The views of a scene show one set of named points, each view turned or mirrored, shifted and resized as a whole, with a little noise and some points left out.
In the rows, 100 means zero.

Scene 1
View 1
(165): 76; 105; 109; 137; 91; 99; 102; 111; 104; 84; 99; 116; 126; 97; 121; 103; 102; 80; 86; 110; 99; 98; 94
(62): 102; 101; 104; 99; 90; 100; 103; 119; 112; 83; 116; 102; 103; 113; 120; 115; 91; 105; 107; 108; 98; 122; 101
(207): 91; 112; 105; 113; 83; 95; 90; 102; 98; 95; 111; 104; 122; 94; 109; 120; 104; 88; 97; 105; 105; 114; 108
(75): 95; 110; 96; 114; 82; 101; 96; 103; 104; 96; 100; 116; 113; 100; 108; 111; 102; 93; 101; 108; 101; 112; 107
(86): 107; 101; 93; 113; 88; 109; 109; 107; 105; 93; 92; 128; 98; 110; 113; 100; 103; 103; 108; 114; 95; 114; 104
(30): 94; 90; 115; 130; 103; 104; 121; 120; 103; 79; 105; 121; 104; 109; 133; 98; 105; 89; 92; 112; 95; 107; 88
(151): 89; 122; 92; 114; 71; 97; 79; 90; 97; 106; 98; 111; 127; 88; 95; 122; 106; 89; 101; 105; 108; 111; 118
(96): 86; 110; 99; 115; 83; 98; 93; 108; 107; 90; 103; 107; 119; 100; 110; 114; 97; 92; 100; 108; 102; 108; 105
(223): 99; 108; 93; 118; 83; 104; 99; 99; 100; 100; 93; 125; 111; 100; 107; 106; 108; 94; 103; 111; 100; 111; 109
(156): 114; 98; 105; 110; 91; 104; 111; 98; 88; 101; 103; 126; 100; 103; 117; 108; 120; 92; 103; 110; 99; 119; 105
(111): 77; 131; 71; 128; 63; 105; 73; 86; 113; 107; 71; 129; 132; 90; 84; 107; 98; 93; 101; 112; 105; 94; 120
(40): 94; 104; 101; 114; 89; 102; 102; 113; 110; 87; 104; 112; 110; 106; 116; 109; 97; 97; 101; 110; 98; 113; 102
(164): 78; 114; 99; 114; 81; 97; 85; 115; 119; 84; 108; 97; 125; 101; 111; 116; 85; 95; 99; 107; 102; 109; 104
View 2
(96): 91; 121; 132; 77; 86; 86; 104; 111; 117; 134; 99; 117; 101; 115; 118; 71; 73; 88; 81; 123; 91; 73; 132
(164): 80; 129; 139; 80; 81; 93; 80; 108; 122; 131; 92; 121; 94; 113; 115; 61; 70; 77; 82; 122; 93; 75; 128
(207): 104; 111; 139; 68; 88; 91; 96; 98; 113; 121; 96; 119; 104; 117; 115; 66; 87; 87; 84; 122; 92; 75; 143
(62): 77; 107; 148; 77; 74; 86; 101; 131; 131; 125; 61; 124; 120; 114; 157; 69; 72; 93; 95; 121; 83; 103; 136
(111): 70; 137; 104; 95; 79; 63; 122; 94; 93; 140; 144; 125; 73; 127; 103; 76; 75; 89; 50; 119; 122; 26; 114
(30): 103; 118; 132; 65; 95; 89; 133; 148; 131; 161; 73; 100; 124; 105; 127; 84; 58; 97; 100; 128; 66; 99; 124
(40): 85; 117; 135; 78; 83; 85; 112; 125; 121; 138; 85; 117; 111; 113; 133; 74; 69; 93; 87; 124; 87; 86; 128
(151): 97; 114; 125; 78; 85; 77; 113; 88; 97; 121; 123; 125; 91; 126; 110; 72; 93; 92; 66; 117; 110; 50; 139
(86): 79; 111; 123; 83; 77; 69; 142; 137; 115; 141; 90; 120; 116; 120; 152; 86; 70; 107; 81; 123; 92; 80; 124
(75): 89; 115; 125; 78; 83; 74; 126; 115; 110; 135; 103; 120; 105; 121; 127; 78; 77; 98; 77; 122; 99; 67; 130
(165): 106; 129; 125; 69; 101; 93; 115; 125; 122; 161; 102; 97; 102; 106; 96; 78; 60; 85; 88; 127; 77; 77; 121
(156): 107; 94; 130; 68; 88; 75; 150; 125; 109; 131; 90; 118; 127; 123; 145; 89; 86; 112; 87; 122; 89; 84; 144
View 3
(86): 89; 138; 101; 89; 94; 88; 94; 120; 110; 112; 107; 89; 111; 115; 119; 105; 105; 91; 113; 96; 74; 122; 129
(151): 110; 128; 90; 115; 109; 108; 98; 91; 106; 92; 82; 90; 111; 98; 102; 89; 99; 101; 105; 105; 95; 116; 130
(40): 105; 133; 105; 100; 88; 97; 90; 120; 107; 110; 101; 87; 107; 107; 108; 109; 106; 86; 99; 93; 85; 132; 125
(30): 110; 126; 119; 86; 80; 89; 87; 130; 104; 116; 113; 83; 95; 116; 119; 129; 91; 83; 107; 101; 75; 144; 127
(62): 100; 135; 105; 98; 83; 98; 94; 129; 112; 120; 104; 81; 111; 98; 117; 103; 115; 85; 88; 83; 90; 135; 116
(165): 122; 126; 115; 102; 90; 100; 87; 111; 97; 100; 96; 93; 93; 115; 99; 125; 87; 87; 106; 108; 85; 138; 132
(96): 111; 131; 104; 107; 94; 103; 92; 111; 105; 104; 93; 90; 105; 105; 103; 106; 102; 89; 99; 97; 92; 129; 126
(223): 97; 134; 98; 97; 99; 94; 95; 111; 108; 106; 100; 88; 110; 110; 114; 101; 102; 93; 112; 100; 80; 120; 130
(156): 97; 122; 99; 88; 98; 94; 100; 114; 114; 111; 110; 73; 109; 104; 136; 101; 96; 101; 112; 106; 76; 127; 127
(75): 101; 134; 98; 100; 100; 97; 95; 108; 108; 102; 96; 89; 109; 107; 109; 101; 102; 93; 109; 100; 83; 121; 130
(111): 99; 146; 87; 115; 116; 101; 93; 85; 97; 79; 74; 111; 113; 118; 78; 93; 102; 96; 121; 106; 88; 101; 143
View 4
(156): 70; 96; 81; 109; 87; 108; 111; 116; 91; 70; 95; 115; 99; 91; 129; 78; 105; 113; 84; 96; 92; 88; 115
(86): 69; 83; 71; 114; 87; 108; 106; 118; 87; 82; 85; 119; 98; 79; 126; 73; 88; 107; 77; 94; 93; 96; 103
(164): 88; 85; 80; 109; 100; 85; 112; 108; 105; 97; 81; 95; 95; 69; 120; 85; 91; 96; 96; 123; 96; 88; 108
(75): 75; 86; 78; 110; 93; 94; 111; 118; 98; 81; 84; 108; 103; 77; 121; 84; 97; 104; 91; 103; 92; 84; 104
(165): 93; 92; 78; 121; 91; 87; 105; 99; 97; 86; 100; 98; 106; 72; 116; 101; 101; 98; 95; 115; 105; 91; 115
(40): 80; 88; 78; 112; 93; 99; 107; 108; 96; 90; 88; 106; 93; 77; 124; 80; 92; 103; 86; 111; 97; 96; 111
(111): 78; 73; 73; 112; 98; 67; 114; 130; 107; 79; 65; 103; 121; 58; 106; 99; 93; 95; 101; 100; 82; 64; 83
(96): 83; 87; 80; 109; 95; 89; 111; 111; 103; 89; 83; 101; 97; 75; 122; 85; 96; 101; 94; 115; 95; 87; 110
(151): 77; 87; 84; 99; 99; 80; 118; 126; 111; 78; 74; 101; 105; 78; 118; 87; 103; 102; 102; 110; 85; 69; 103
(223): 74; 86; 77; 111; 91; 94; 110; 119; 96; 76; 84; 110; 105; 79; 121; 84; 98; 105; 89; 100; 92; 83; 104
(30): 87; 96; 75; 125; 84; 108; 101; 95; 85; 86; 108; 108; 98; 80; 126; 88; 98; 105; 82; 107; 109; 107; 120
(62): 78; 88; 80; 105; 95; 108; 110; 108; 97; 96; 84; 107; 81; 81; 132; 66; 87; 105; 83; 117; 96; 103; 117
(207): 82; 93; 87; 103; 97; 90; 114; 114; 107; 82; 84; 100; 95; 83; 125; 83; 104; 104; 99; 117; 92; 81; 114
View 5
(86): 104; 73; 105; 77; 95; 89; 110; 96; 115; 91; 111; 86; 100; 111; 83; 110; 110; 72; 113; 84; 102; 94; 103
(165): 101; 113; 92; 76; 110; 86; 114; 100; 105; 95; 91; 104; 100; 101; 100; 100; 108; 91; 95; 88; 95; 106; 111
(156): 111; 94; 115; 91; 90; 94; 107; 96; 112; 93; 114; 77; 97; 110; 89; 107; 100; 76; 116; 83; 107; 91; 96
(30): 107; 99; 114; 77; 110; 83; 112; 100; 111; 95; 90; 113; 103; 105; 89; 107; 105; 83; 105; 77; 121; 97; 100
(96): 104; 95; 90; 75; 101; 81; 106; 95; 101; 96; 101; 90; 104; 107; 106; 102; 98; 90; 104; 93; 91; 104; 107
(207): 106; 99; 90; 81; 95; 83; 103; 94; 98; 96; 108; 77; 102; 109; 110; 100; 90; 91; 109; 95; 88; 103; 102
(164): 102; 83; 77; 63; 103; 72; 103; 92; 96; 98; 99; 93; 108; 110; 114; 100; 96; 95; 104; 99; 86; 109; 109
(40): 105; 82; 98; 71; 100; 80; 106; 94; 106; 96; 102; 93; 106; 110; 98; 106; 101; 85; 109; 89; 100; 100; 103
(151): 102; 103; 78; 86; 85; 94; 105; 93; 101; 92; 123; 58; 93; 108; 108; 98; 98; 84; 106; 103; 67; 105; 112
(223): 103; 89; 94; 81; 93; 91; 110; 96; 111; 91; 114; 77; 96; 108; 91; 105; 108; 77; 108; 90; 89; 99; 108
(111): 89; 87; 59; 72; 90; 98; 114; 96; 110; 86; 119; 64; 90; 108; 95; 100; 126; 76; 95; 103; 51; 111; 132
(75): 102; 86; 92; 78; 95; 90; 108; 95; 108; 92; 111; 79; 98; 110; 95; 104; 106; 79; 107; 92; 88; 99; 108
View 6
(156): 109; 110; 130; 101; 114; 112; 120; 92; 90; 125; 113; 123; 80; 89; 86; 126; 81; 78; 86; 70; 85; 99; 112
(75): 116; 117; 120; 107; 112; 87; 102; 97; 82; 126; 130; 123; 79; 89; 92; 122; 103; 105; 83; 69; 94; 90; 98
(207): 113; 118; 127; 112; 105; 83; 96; 89; 69; 127; 117; 117; 76; 92; 80; 98; 100; 106; 85; 74; 108; 91; 111
(165): 106; 108; 102; 119; 108; 80; 83; 91; 103; 138; 120; 125; 69; 107; 79; 106; 80; 112; 78; 75; 125; 91; 74
(62): 91; 119; 117; 129; 119; 117; 85; 84; 81; 114; 108; 120; 96; 87; 110; 97; 108; 95; 89; 82; 89; 109; 106
(151): 130; 121; 132; 100; 104; 62; 104; 98; 57; 128; 136; 118; 68; 87; 79; 111; 115; 122; 83; 67; 100; 79; 114
(40): 100; 116; 112; 121; 116; 99; 88; 90; 88; 122; 118; 122; 87; 92; 100; 111; 100; 102; 85; 76; 96; 100; 93
(223): 116; 116; 120; 102; 113; 88; 108; 96; 86; 126; 130; 125; 76; 90; 91; 128; 98; 102; 83; 70; 89; 89; 98
(86): 104; 115; 114; 108; 121; 108; 108; 95; 99; 122; 127; 126; 85; 87; 106; 136; 97; 92; 84; 72; 78; 98; 91
(164): 105; 122; 110; 129; 112; 77; 70; 89; 70; 123; 123; 117; 83; 94; 98; 89; 117; 125; 83; 79; 111; 93; 95

Which points are out of place in each view (at most two, in the order of its rows)? Write none if all are in place.
view 1 => (75)
view 2 => (207), (62)
view 3 => (223)
view 4 => (86), (164)
view 5 => (96), (151)
view 6 => none
